Each row is a point on a landscape with many valleys, with its height.
From any point a ball rolls to the lowest of the 2 points nearest to it. It stops when none of these is lower. Distance is the straight distance between rows; heights are no part of it.
q45: [ 23   9  26  18 -56   0 -12  24 -33  11  -6  22 -19 -31 -36 -20 -26 -45
  -6  -2  17 -39 -37  28  17 -19  35  10  25 -13 -19  18  47 -39   8 -18
   4  30   7 -16 -14  27 -33 -51  -2   4  25 -11 -53 -25  18   2  -4   9
   6  13  11 -11 -15  -9   0  22   2  27  -9]  h=53.0
q964: [-23   1  19   7 -31  13   0  21 -10 -36   2   0  24 -29  -8 -17 -15 -27
 -15 -40  10 -21 -16  -1  15 -24  42  11  -2  36   5 -18   0   5 -11 -31
   4  31 -27  29  -2  10 -22  -3   1 -26  18 -10 -25  -5  11   6   2   1
  -6  22  -5  -7   7 -11  10  20  15  18   3]  h=63.8
q170: [  3   4 -29 -17  13  -9  17  12  29   8   1   1 -32   5  15  20   9   9
  -1  13  -4  15 -30  17  -6   4  11   0  28 -25  14  -3 -14 -27  16 -14
  -7  -4  -7  -2   4 -10  -4 -10   9 -17 -11   9 -30  -8   9 -16   4  -3
  -3   3  -6   8  -1  -4  -5  11  14 -24 -33]  h=30.5
q41: [ 17 -21 -37  -7  19 -29  10  13  18  60  11   8  -7  33  -1 -28  -1   3
  11  10  13  -2 -33  -1 -20  15   8  35  53 -14 -22  13   8  18  40  28
  -4   8   0 -28   0  -2  11  26  16  19   9  13 -22  10  -6 -20  -8  -8
  18 -14   9  12 -14  -6   3 -22  14 -16 -43]  h=48.8
q372: [ 27 -28  39  11  -4 -11 -36 -25 -29  27   6   0  22  18 -23  -4 -13  -3
  -6  30  19 -21  28 -13  14   8 -28  11  -6 -22 -25  32  39  35  -5  41
  -8   7  34 -16  -9  24  34  20 -17  51  26  -7  59   7 -21  33  15  -2
  -5 -45  37 -24 -22  10 -10 -13 -33   5  24]  h=36.9
q38: [ 43 -23  13  -3  -7 -22 -24   4 -24  28   1 -10   9  11 -22 -15  -4  -9
   5  29  25 -28   0  -3  16   1 -13  10  26 -45 -13  36  25  10  13  11
  -4  38  22 -30 -13   9  30   1 -18  44  12  -2  26  -8  -3  23  12   1
  -5 -31  50 -21 -29  20 -21  -7 -32  -3   8]  h=32.1
q957: [ 38  -7  -3   0 -18 -21 -17  28 -16  25  -1 -10  -7   7 -18 -26  -8 -26
  13   5  23 -29 -32   7   1  -3   1   4  45 -40 -17  18  19 -16  23 -10
  -9  50  10 -42 -13   6   0 -21 -17  24   4  -1 -21 -20  15   5   1   3
  -1  -2  44 -15 -26  10 -24   5 -11  -8 -14]  h=26.3
q605: [  0  19   7 -15   7  42  12  -2  31  12 -17   4 -27   5   1  12  -5  26
  -7  30   0   5  23  13  17  23   1   3  -5  -6 -45  17  -4  -8 -42  38
 -30 -52  35  15   1  16  17  -1  26  -1  47  13  17   0  -5 -20  -7 -22
  43 -22  14  48   0 -21  -3   9   2 -45 -18]  h=38.9
q613: [  6 -22  31  21 -33  -5 -11   9 -44 -47  -5  39  11 -32 -22   6 -10 -35
 -22  31  45 -24 -12  46  27 -22  52 -13   4 -11   2  16 -15 -30 -29 -30
  -8  34  14  26 -12  19  -7 -84 -16  -9  28 -13 -11  -6  24  28   9   4
 -16  -8  25 -43 -10   1  11  36   1   3  35]  h=38.4
q267: [  9  28  26  21 -66   4  -7  25 -30 -11   2   3 -27 -21  -9 -23 -19 -50
  -1 -43 -13 -32 -40  12   7 -21  12  -6  19  -2  -5  -2  33 -41   2 -33
   6  35 -16 -14  -9  16 -43 -45 -11 -13  -3 -10 -61 -26  25   8 -10  16
  -4  47 -15 -14   7 -14 -11  24  16  39  -1]  h=54.6
q966: [-12 -32 -19   2  53 -20   7 -11  13 -39  -6  -1  30   5  25  35  35   9
   3   5  -6  35  30 -13  -2  21 -12 -17 -46   5  16 -10 -72  27 -18 -18
 -19  13 -11  42   0 -24  23   5 -17 -17 -20   3  45  20  12  38   6  11
 -32 -14  -4 -24  13  25  -7   1   5 -30  35]  h=21.1
q15: [  4  -5  35  43 -49 -11  -6 -16 -30   3  -1  29   3  -8 -10 -15 -10 -20
  -7 -14 -17  -6  28   3 -18   3  -5  -5 -23  24 -15   7  38  13 -11  13
  21 -11  13  10  -4  22  -5 -18  16   4  15 -10   0  11   0  13 -24  13
  18   2 -19 -16  14 -15  19 -21 -20  48  29]  h=67.7
q442: [ 24  17  19 -11  11  22 -25 -29 -23  -8  -5 -50  -5  11   5  18   1  34
  13  11 -16  -9  40 -17  11  -5 -59 -29 -28 -30  11   4  13   9  -3  20
  13 -19  14 -30   3   0  21  17 -30  24 -31   0  58 -12 -21  11  26  -3
  -3 -10  21   2  -8  25 -34 -10 -42   1  29]  h=23.0
q983: [-42  36   7 -11 -10  21 -10 -27   6 -15   6 -14  11  -2   5   1  -3  14
  -2 -35 -28  24  22 -36  -4 -16 -49 -25 -43  34  38 -27  18  16   2  -7
  45 -46 -26  -3  11 -28 -16  50   5 -17 -52   1   0   3 -24 -12  15  -4
  -5  28 -41  30   9  12  16 -10  -6  45  10]  h=56.5
q280: [ 15 -14  25  11 -51 -15  -9  10 -31  12  -1  37   1 -21 -46 -15 -30 -35
 -26  24  30 -33 -39  36  25 -16  51  30  34 -15 -18  23  52 -22  19 -10
  23  18   0 -11  -9  27 -12 -24  -4  17  36 -14 -35 -32   1   4  13  -8
  -3 -12   6 -12 -18  -8  23  12 -11  32  -7]  h=51.4
q865: [-23 -13  47  38 -60  -1  -6  -1 -30   1   6  37  32 -18 -28 -43 -23 -28
 -13 -30  -7 -13  14  -6  -6 -10  17  22 -22  53 -22  -5  42  25   0   9
  26  -4 -10  25   0  23 -13  -4  20  -2  26 -15  -7   9  -6  11 -23   0
  14  15 -23 -14   9 -23  37 -16 -16  65  20]  h=66.8
q292: [  8  33  44  -1 -59  17 -35   7 -46 -23  -5 -38   6 -28 -25 -24 -40 -10
   3 -18   2 -45 -14   3  35 -41  -2 -11   3 -15  33   1  46 -23  25 -27
  34  30 -34 -28  -9  13 -28  -9 -31  11 -28 -10 -16 -39 -11   4  30   5
 -19  40   9 -12 -16  10  -9  16 -20  49  13]  h=24.6
q79: [ -2 -12  -2  31  -6 -15  28 -24   6   5  12  49 -19  -2   6  21  30  -8
  -1  -1 -17  36  24  24 -40  29 -16 -15 -30  11  -7   9 -25  -9 -24   7
 -15 -30  38  18  -8 -10  -4 -35  23 -21   3   1  -9  37   6  11 -42  11
  24  -4 -38 -12  27 -21  30 -19   1   8  24]  h=72.9
q596: [ -9  11  38  18 -30  23   0   2 -27 -35 -19  34  -2 -33 -26  15 -15 -19
 -12  29  20 -17  21  36  25  -7  29  -9 -15   4 -30  21   0 -33 -46  -2
 -15  -9  37  41 -13  35  -3 -56  17 -14  50  -6  -4   5  13   9  -8  -9
  18  -5  16   3   5 -13  13  30  -8 -12  19]  h=44.2
q761: [-47  56  30   9 -29  48  -6 -19   6 -58 -10 -22  12 -22   7   4 -10  10
 -13 -49 -29   8  37 -15   1 -17 -30 -30 -43  53  21 -27 -10  -5 -48  -7
  10 -42  -4  33   5  -4 -18  13   4 -34  -6  12   5  -7 -10  -1   4  -9
   8  32 -19  38  17 -13  13   5 -12  21  25]  h=59.2
q947: [ 29 -16 -10   7 -18 -29  -4  18 -21  27  13 -14   2  15  -7 -26   5 -22
  19 -16   1 -15  -5 -12 -17   7 -18   0  15  -9 -22  11  16   6  26   6
  -2  36  12 -28 -10   2   1  -6  -7  22  -1  -4  -2   8   6   2 -16  21
   9   4  14 -21  -7   5 -16 -18 -15   9   4]  h=20.1
q487: [ 35  20  25  33 -45  -9  -4 -24 -35 -12   3  10 -35  -4   5  13  10  -8
  15   3 -42   9  42  17 -35  23 -55 -54 -33 -18  14  37  11 -20 -23   5
  -5 -10  41 -15 -15   4 -12 -54  -6   7 -23 -10   9  22  13  13 -37  29
  22  10  -8 -25  27   0 -14 -16 -30  18  41]  h=70.2
q539: [  2  -7  19  10  -3   4  -6 -36  -9  21   7   7  -4  14  -4  10  -2  13
  -7   2 -21   7  34 -10  -4  12 -27  -2 -28   5 -12   5  42  17  -4  34
  24 -39  13  -9   6   7  13  30   6  19  -2   3  32  10 -26   2   0  -5
   7 -22 -14   9   4  -3   5 -24 -24  24  12]  h=44.5
q485: [  9 -17  14   9 -26 -18   6  -1 -16  24   3  38  -3 -14 -28   0 -15 -14
 -19  26  23 -16 -15  36  18   0  30  20  21 -14 -14  24  35 -16  14   7
  19   1   5  -3  -8  23   1 -17   8  12  29  -8 -20  -9  -1   3   2  -8
   7 -13  -8  -6 -14  -7  20  -2 -11  25  -8]  h=49.8
q363: [  9 -16   4 -20 -11 -12 -17  21 -17 -29  -8  -4  31 -21 -20  -5 -18  -9
 -23  24  44 -32 -32  15  33 -37  51  21  38 -14  17  -7   5  -6  26 -28
  14  34 -24   9  -7  12  -1  -2 -21   6  13  -7  -5 -30   9  21  33 -15
 -35  -3  28 -19 -29  16  -3  30  -1  -1  -3]  h=32.5
q395: [ 28 -41 -50   0  27 -45  12  27  21  71  11  16  -9  30  -6 -27  14 -14
  19  26  25  12 -35   7 -27  25   9  32  58 -27 -33  23  -8   4  40  18
 -31  22  27 -43  -6  -6  13  -2  19  26  14   9 -22  10   9  -7 -25   1
  22 -27  20  -8 -13  -6   1 -22  14 -32 -32]  h=46.5
q278: [ 11 -28  27   8 -29  -7  -5   9 -33 -35  -7  24  25 -25 -31   1 -15 -16
 -29  38  45 -29 -17  32  37 -20  47  11  15 -13  -1  14   3 -11  -3 -25
   4  33  -5  18  -7  24   4 -38 -19   8  26 -12   4 -13  10  26  18  -5
 -22 -20  32 -27 -20   8  10  28 -11   0  20]  h=35.7
q407: [-33 -10 -27 -21  40  -4  10   8  29  18   2   1  26  14  10 -13  -2  12
  -1 -13   8  15 -17 -24  -3 -12  21  25   4  47  15 -29   1  31  22  -1
  23  -4 -42  19   8 -12   3  54  15  -7 -15   2  -8   6 -14 -17  13  -9
 -11  -1 -29  14   0   4  20 -12  23   8 -26]  h=53.5
q131: [-45   2  -4  -9  22  10   0 -19  18 -10   3   5  24   5   9   1   2  14
 -10 -30 -13  27   7 -24   0  -8  -9   1 -33  46  30 -34   0  28   0   0
  35 -31 -33  22  11 -20  -2  53  10 -18 -27   0   5   9 -16 -10  15  -4
 -13  11 -42  19  12   6  25 -14   6  24  -2]  h=55.1
q751: [ 19  -4  -5  26  -5 -24  12 -26 -11   5   7  34 -31   0   7  24  29  -7
  19  22 -27  33  38  29 -46  36 -41 -44 -32 -17  -8  23 -19 -16 -31  13
 -18 -19  55  -6 -15  -7  -6 -63   6  -6 -18  -1   7  38  17  10 -41  24
  28  -5 -16 -23  27  -9   0 -18 -11  -3  37]  h=71.6
q152: [ 10 -19 -35 -19  39 -20  -1   2  25  62  19   3   0  29   2 -24 -19  20
   8  19  13   4 -47 -18 -23  -3  14  44  60 -14   8   0  20  28  59  27
  26   3 -26 -34   1  -4   9  62  17  27  -7  26 -23  -8 -27 -30  20 -19
  -9 -15  -1  13 -22  11   9 -23   9  -7 -49]  h=50.9
q684: [-31 -26   5  10 -16   5  11  28   0 -20   6  30  37 -21 -19 -32 -14 -28
 -27 -29  22 -16 -23  -5   9 -19  69  36  10  54 -10 -21  -5  20  -4 -17
 -10  24 -35  48   0   8 -17  -1   9 -30  38 -16 -28   1  12   2 -13   2
   1   5 -10 -10   1 -14  30  19  32  19  -1]  h=64.7
q836: [-45  21  22   2 -22  23  -2  17 -11 -63  -8  -7  36 -27  -5 -17 -17 -26
 -15 -53   5  -8  -5 -12  22 -24  31  -8 -14  52  25 -33 -24   7 -28 -45
   3  29 -44  43  -6  -2 -35   5  -8 -44   4 -11 -22 -10   6   9   9   6
 -18  38  -4  -4  13  -4   6  27  26  14  14]  h=63.0
q853: [ -8  14 -37 -30  43  44   3  43  40  19 -11 -39  -4  21  14 -37 -16  21
  20  -9  11 -11 -19 -33  -7  10   9  23  35  20 -35 -15 -21  20 -11  16
 -38   0   5  -2  18   3  10  45  22   6  26  16   3   8  -7 -41   0 -18
  34   1  32  60 -14 -16 -15   2  29 -69 -45]  h=32.0
q108: [  1 -26 -26 -26  42 -15 -15   0  17  42  16   9  12  19  -7  -8 -25  23
 -12  38  35  -2 -43  -4   0 -22  28  44  55  -7  19   3  17  35  57  20
  26  -6 -33 -14  -1   2  20  65   1  28   1  23   1 -16 -24  -6  39 -26
 -27 -18  -1   0 -28  17  16  -8   3   4 -38]  h=52.5
q600: [ 32  35  -1 -10   1   3   7 -27   2   0  11 -30 -55  12  17  29  14  20
  23 -11 -50  13  17  -2 -21  26 -51 -37 -15 -57  29  11   6 -26   6   3
  15 -16  14 -40   5 -19  -7 -17  -7   3 -41   7  -7 -11  -3 -26  -5   6
   2  14  -7  11  12  13 -38   0 -22  -6  -3]  h=23.7
q754: [ 31  -5  35  37 -47 -27 -10 -34 -39  15   9  36 -18  -7 -11   5  -6 -14
  11  18 -30   7  39  21 -27  18 -37 -27 -26 -10  -2  37  48   1  -5  19
  14 -12  41 -15 -14  17  -4 -35   4  13  -3 -13   9  20  -1  17 -28  19
  21 -11 -20 -27  20  -2   9 -19 -35  42  38]  h=69.0
q770: [-47  32  15   0  -3  52  -1  -5  15 -48 -20 -17  23 -17   2  -1 -10  15
 -13 -30  -6  -4  31 -14  15 -18  11  -2 -33  55  -7 -33 -15   7 -46  -1
 -10 -30 -15  44   6   9  -2  18  17 -27  23   7   9  -2 -10 -11   6 -24
  12  18  -9  40   3 -15  16  17   9  -6   1]  h=60.7
q702: [-12  13 -31 -28  28  -5   6  14  17 -46  -8 -30   4 -12  17  21   4   5
  -1   7  13  -4 -19  -3  12 -23  17  -3  22  -6  43 -19 -37 -10  14 -44
   1  31 -37  10   5 -12 -14   4 -17 -16 -17   2  -8 -22  16   2  27  -6
 -42  17  15 -15   2  18 -25  33  25 -26 -15]  h=24.2
q808: [ 31   6  -8  -5  23   3 -11 -17  -5  23   5 -46 -23  29  18  16  19  35
  24   5 -36  16  42 -34 -29  32 -71 -34 -29 -34  -6  10   4  11  -3  27
  -4 -17  35 -46  11 -10  19  13 -21  25 -28  -1  50  16 -16  -4  -3  16
  14 -17  17  11   2  13 -48 -18 -28 -19  19]  h=31.1
q792: [ 15 -50 -49 -10  49 -40  26  17  27  48   7  35   0  19   8   7  24  -5
   3  60  39  29 -21  33 -15  21  24  23  38 -23 -14  20 -40  -5  27  12
 -36  -6  26  -9  -4 -14  16 -23  10   4  11   9 -10  17  19   4 -20  11
  14 -37   9 -17  -9  -5  15  -7  26 -43 -23]  h=42.7
q223: [-12 -56 -35 -11  44 -21  25  13  33  18  -6  50  20  -2   2  19  13   9
 -17  58  54  28 -21  36   4  -6  58  35  25  -2  -9   5 -47  -7  12   7
 -29 -15   6  32  -2  -8  27 -16   6  -5  30   3   1   7  13   3  -8  -6
  -4 -42   1 -16 -11  -9  31   2  33 -37  -9]  h=38.7
q769: [-10 -15  -9 -30  37   0 -18 -17  15  26   4  -2  12  26  -2  12 -20  31
 -10  31  23   1 -16 -12  19 -18   2  28  23  -9  19  -6  22  35  29  26
  34 -24 -22 -13   4   3  21  66  -3  33  -7  19  24 -13 -32  -4  49 -28
 -29 -18  -8  12 -28  21  10 -10  -5   3 -26]  h=53.9
q720: [-12  28   5  -4   7  39  26 -18  39  -5 -18  16 -30  -7  11  40  12  29
 -14  19 -23  29  33  22   5  27  -9 -19 -29  -1 -18  13 -24 -27 -54  22
 -21 -67  35  29   6  -4  16 -25  29 -27  18  14  16  15   0 -12 -17 -22
  30 -16  -7  42  18 -21   9   9   0 -37   2]  h=33.4
q28: [ -3  31 -44 -23  22 -20  17  11  39   7   8 -22 -33  12  36   6  14   3
  21 -27 -29  25 -37 -11 -28   4  -2  -6  21 -12  31 -17 -22 -16  22 -27
   5  14 -28 -18  10 -30 -23  10   9 -18 -40   9 -49  -1  12 -27  -3  10
 -14  27 -23   9  25   2 -21   9  30 -14 -40]  h=24.9
q91: [ 29 -19   6  11 -33 -34 -22  11 -35  31  13 -15   9  11 -13 -35 -12 -14
  12  -9   4 -22 -14 -18  -3 -14 -10   1  24 -23   6   9  50   8  46  -4
  26  45  -9 -50 -10   3  -2   6 -27  36 -23 -10  -2  -9  -6   9  -1  24
 -14   4   8 -38 -20  13 -13 -28 -28  45  12]  h=13.1
q517: [ 12 -26  27   9  19  -4 -23 -52 -17  16   1   3  11  19  -2  26  -4  21
  -7  28  -1   1  35 -12  13  15 -37  -3 -32 -18  -9  10  28  39  -5  44
   2 -25  19 -15  -1  14  32  33 -20  37   2  -7  71   9 -29  27  26  -8
 -19 -41   8 -15 -11  11  -2 -18 -34  16  32]  h=41.0
q361: [ 20   5 -21  -9  -9 -16   7  33  -5  -8  11 -15 -15   2  13  -6  22 -39
  14 -21  -2 -11 -35  -3 -12  -4   2 -14  30 -15   3  -1 -18 -33  13 -34
 -17  55  -8 -18  -8  -9 -25 -35 -18  -8 -16  -4 -37 -11  34   4 -16  30
 -16  31  14 -28   9   3 -29  19  27 -16 -12]  h=9.9
q381: [ -7  -9 -16   1  36  -4   9 -21  19  -9  -6  -2  -3  15  27  31  32  19
   4  -5 -15  28  32 -12 -10  22 -26 -14 -39   0  -1 -12 -35  15 -23   9
 -16 -24   9  16   8 -11  24   8  -1 -11 -13   6  42  22   1  15  -1  -1
  -2 -14 -10   4  11   6  -4 -15  -5 -19  17]  h=11.4
q768: [ 13 -19 -27   8   5 -38  14  22  -4  -1  19  29 -11   0  13   4  37 -45
  11  -3   9  14 -25  23 -29   9  12 -17  15  -8   1   4 -35 -35   1 -29
 -32  42   7  -9 -11 -24 -27 -60  -7 -15 -23  -2 -44  11  35  23 -29  37
 -10  20 -11 -53  21  -5  -2   8  41 -10   9]  h=18.8
q870: [ 44 -13  -9  -1  18 -31  -6 -23  -8  43  15 -17 -24  32   5   8  17  23
  28  22 -34  16  24 -19 -29  34 -62 -17  -7 -49  -5  20  23  18  18  33
  -5  -8  41 -55  -4  -7  14   9 -17  28 -20  -5  35  18 -14   2 -12  18
  14 -31   6  -4  -2  14 -30 -33 -30   0  10]  h=36.3
q749: [ -8  22 -31 -24  14 -18   8  24  21 -23   5 -13  -4  -3  28   8  10 -11
   0 -21  -4   6 -39  -5   1 -11  19   0  28   2  43 -21 -27 -15  17 -51
   5  35 -45   6   1 -22 -33   4  -5 -31 -29  -1 -41 -21  23  -3  13  12
 -31  34  -9 -13  21   2 -19  28  44  -6 -30]  h=19.1
q276: [  4  -4  12  13 -19  -4  13  -7  -2   5  -8  39 -18 -14 -19   7   0 -14
  -4  26  10   2   4  37   4  13  17  -2   1 -11 -23  21   6 -33 -25   9
 -12  -9  29  12  -7   8  -1 -47  19  -4  24  -4 -17   9  13   3 -16   2
  20 -12  -6   2   4 -14  13   5  -7   2  -2]  h=47.3
q414: [-20  33  40  -4 -54  17 -16 -10 -27 -29   3   2   7 -35 -22  -1 -32  -6
 -22  -6  -1 -21 -26  19  37 -37  23  -3   0  -9  41 -14  49 -18  26 -32
  57  -5 -36  -7  -2   4 -24   4 -15  -3 -24 -11 -34 -41 -16   2  44 -17
 -21  27 -25  -2  -9   2  18  22 -14  56   5]  h=28.8
q202: [  0  10  36   5  -2  25 -15 -31  -3  31  -1  10  -8  11 -15   8 -16  19
 -14  10  -5  -6  36  -9   9   6 -18  13 -22   5 -31   8  49  19 -16  56
  14 -49  21 -11   5  25  11  38  11  32  25   3  35  -4 -40 -10  16 -20
  19 -17  -7  33   0  -9  14 -12 -20  17 -11]  h=47.0
q779: [-32 -34  13  29 -16  -5  12  10  -4  11  11  35  34   0 -17 -35  -9 -23
 -13 -26   3  -3  -1 -16 -10  -1  41  35  -9  62 -28 -14   8  36  10   7
   5   4 -20  39   8   9   0  15  19 -12  33 -12 -11  14  -3   2 -27  -2
  15   3 -25 -11   3 -12  48 -14   7  42   4]  h=65.7
q847: [-22 -35 -17  25  26 -10  28 -13  31  51   6  45   7  18  14  -4  25   7
   1 -13 -16  33  12   0 -32  30   8  36 -21  40 -36  -9  -5  27   3  37
 -15 -43  10  23  11  -7  11  26  32 -11  24  -3   6  34  -8  -6 -42  -7
  26 -29 -43   9  11 -24  50 -35  28  16  -6]  h=74.8
q47: [  0  -2 -11 -28   9   0  -6  19   3 -54 -13 -22  21 -28  -5  26  -5   9
 -20  30  38 -18 -24  14  44 -35  32   6  30 -27  33 -13 -26 -18  13 -44
  -3  30 -26  15  -2   6  -1  -6 -24  -7   3  -3   2 -34  15  15  37 -19
 -44  -3  35 -13 -15  16 -19  43  14 -33  -8]  h=28.9
q310: [  1  29   6 -13  20  32  17 -31  33 -16 -14  -7 -35  -2  21  53  20  43
  -6  24 -36  24  36  17   7  28 -29 -30 -30 -26  -1   4 -27 -24 -45  15
 -15 -54  32  10  12  -9  23 -11  10 -21  -2  16  26   1   0 -10   4 -12
  11 -17   0  38  11   1 -13   5 -19 -48  -5]  h=27.7
q783: [  4   4  38  27 -37  13 -14  15 -46 -46 -23  19  11 -30 -27  -5 -19 -34
  -2  22  32 -34  17  33  28 -12  24 -12  -9  -4 -29  21  -6 -31 -47 -15
 -32  26  32  29 -12  41  -6 -77   3   0  45  -7   4   2  20  20  -1   2
  13   2  42 -16  -3  -5  -4  38  -3 -13  34]  h=41.5
q829: [  0  36   2 -14   7  11 -11  -3 -14 -32  -1 -64  -3   2  16   3   9  17
  23 -31 -19  -5  17 -19  -3 -13 -42 -37 -20  -6  32  -6 -13  -7  -1 -20
   9  13 -19 -16   4 -18  -5   7 -25  -1 -43  -4  15 -10  -9  -9  13  10
 -12  30   8   2   6  20 -36   7 -15   5   8]  h=5.0
q350: [  5  24 -47 -27  37  18   5  52  37  10  -2 -44  -9  11  16 -29   1   4
  30 -12   4 -11 -38 -26  -8   4  10  10  49 -12 -15 -16 -37  -1   5  -6
 -34  31  -1 -15  11  -8  -1  20   5  -2   3  15 -19   1  17 -34  -7  -6
   5   9  43  32   1  -4 -41  14  27 -71 -47]  h=26.0
q175: [-23 -15 -17 -12  48  20  10  -6  37  26  -2  12   8  19  11  10  -3  29
  -8   5   0  14   0 -12   6   3  13  28   5  31  -6 -17   3  32   9  36
   8 -44 -18  13  14  -4  19  62  21   8  11  12  12   6 -22 -27  10 -21
   5 -17 -26  36 -13  -5  32 -23  16 -11 -32]  h=51.6
q266: [ -9  29  -8 -12  17  23  16 -23  24 -23  -3 -26 -22  -1  28  40  18  27
   3 -13 -34  24  25  -5  -2  12 -31 -32 -25 -10  15 -10 -26 -18 -31  -5
  -4 -36   8   7  14 -19   8   3  -3 -24 -20  14  19   2  -5 -11   1 -10
  -1   4 -11  29  15   1 -10   1 -13 -28  -2]  h=20.9
q718: [ 24  18 -41 -15   3   1   6  54  13   4   0 -23 -22   8  12 -16   4 -25
  16 -11   2 -13 -55  -6  -3  -6  18   1  56 -19  -2 -11 -22 -24  20 -25
 -31  52  -6 -26   4  -3 -26 -20  -5  -6   2   5 -48 -15  34 -22  -3   8
 -10  24  32   2  -1  -5 -43  26  41 -50 -38]  h=18.3
q318: [  0 -22 -35  11  38 -11  20   6  31  44   9   9   0  31  27 -18  25   3
  16 -25 -18  27  14 -24 -38  45 -12  18 -22  35 -49 -11 -25  30  -3  35
 -29 -16  16   4   9  -9  19  19  30   1  15   2  17  43  -1 -18 -40  10
  40 -20 -24  20  14 -23  12 -36  24 -15  -8]  h=75.8
q291: [-65  18  15  -3   2  37  -3  -1   8 -66 -19 -14  46 -22   0  -3 -15   3
 -22 -44  -1   1  18 -20  23 -23  23  -4 -39  69  27 -42 -39  22 -36 -32
  -4  -1 -35  57   7  -6 -16  25   0 -40  12   1   0   2  -5   8  13  -9
 -13  21  -9  18   3   0  19  26  18   9  13]  h=61.9
q731: [-12 -26 -29 -11  27 -14  29  10  31  -4  -5  29   0  -9   8  28  22   8
 -17  26  30  16 -27  25   4  -4  44  18  22   0   3  -6 -33 -15   3 -11
 -23  -4 -15  30   0  -8   7 -20   6 -25  13  -1 -14   1  20  -2  -9  -3
  -9 -19  -5 -10   2  -9  19  12  29 -32 -19]  h=35.2
q224: [ -9  15 -22 -21  27  47   8  29  34  12 -16 -16  -8  14   8 -21  -4  22
   7  -7   6  -5   6 -13   2  11  11  25  10  18 -49  -5 -21   7 -29  24
 -39 -23  17  11  13  12  17  20  26  -5  40   5  10   7  -2 -30 -11 -15
  39  -4  16  54  -8 -30  -3   1  23 -51 -29]  h=36.0
q65: [-30 -32 -19  28  16 -16  45 -17  27  22   6  64   3   2  12  19  33   3
 -16   8  -5  40   3  24 -25  26  12  16 -22  31  -9  -1 -28  12  -1  12
 -16 -37   6  32   8 -23   7   0  32 -25  10   1 -10  31   2   4 -42  -3
  15 -18 -52  -4  19 -21  52 -28  23  18   9]  h=74.0
q441: [-23   3   8  -5  15  37   2 -15  22  25  -5  14  -2   6  -3  -2  -8  25
 -10   0  -4   7  15  -7   9  -2   5  27 -18  31 -26 -11  19  17 -18  48
   5 -53   2  17  13  13  13  45  20   9  24   8  18   1 -26 -26   5 -31
  17 -10 -24  39  -6 -20  28 -18   6   6 -18]  h=49.7
q835: [  3 -35 -11   8  42 -35  -6   2  -8 -27   2 -21  35   7  23   3  31  -8
  17 -12 -10  22  24 -32 -12  17 -18 -16 -37   9  14 -10 -58  41  -1 -25
 -12  49 -12  19  -1 -23  17   6 -31   2 -32  -8  46  27   9  41  -5  30
 -34  -5   8 -45  15  27 -24 -14  -5  -7  35]  h=27.0
q286: [  5  12 -19 -13  13  -5  -3  11   4  -1   4 -43   1  10  14 -14   8   6
  23 -32  -8  -6  -9 -32 -11  -3 -24 -16   1   5  10 -13  -4   9   8 -11
  14  20 -17 -12   4 -16  -7  17  -4   3 -32   2   3   5  -2 -15   7  16
  -6  21   2  10   1  13 -22  -6  -2   1  -6]  h=13.9
q138: [ 16   8  21 -10 -31 -10 -34   1 -36   2   1 -45  13  -4 -13 -25 -22  -1
  12  -8   6 -30 -16 -18  21 -33 -15  -2   7 -25  34   4  38  -1  44 -19
  42  36 -31 -46  -7  -2  -5  10 -28  29 -43 -11   2 -26 -13  -3  25  13
 -27  25  15 -24 -19  25 -23  -7 -30  42   8]  h=19.6
q272: [ 23  25  20  -2 -10  14 -24  -7 -31 -27  -8 -74   0  -3   4   0   1  23
  25  -7 -14 -27  26 -14  17  -8 -48 -35 -17 -35  35  13   2 -16  11 -15
   6  23  -2 -36  -4  -2   2  -7 -37  19 -41 -11  31 -16   0  12  11  15
 -15  23  34 -15  -4  34 -49   0 -42   0  32]  h=15.5
q555: [-32  47  29   2 -31  32 -10 -29  -5 -22  -5 -10   1 -11  -5   1 -19  10
 -13 -35 -22   4  27 -15   2 -16 -29 -19 -36  30  18 -21  25   0 -17   1
  36 -47  -7   8  11  -4  -9  24   8 -17 -21   8   3 -13 -22  -8  16 -11
   7  25 -23  31  12   0  19  -5 -19  39  12]  h=57.9
q39: [ 23  44  -9 -14   6  12   4 -13  -7 -24   9 -57 -41   6  29  23  24  18
  32 -23 -47  10  13 -10 -12  10 -58 -43 -16 -44  43   3 -20 -33   0 -23
   5  10  -6 -29   7 -35 -12 -16 -29  -4 -57  -4  -1 -14   7  -9  -7  10
 -10  39   6  -3  17  20 -46   3 -12 -16  15]  h=15.8

For each start below, name the point where the ball stops.
q865 => q91
q108 => q749
q45 => q749
q372 => q91
q605 => q381
q175 => q91
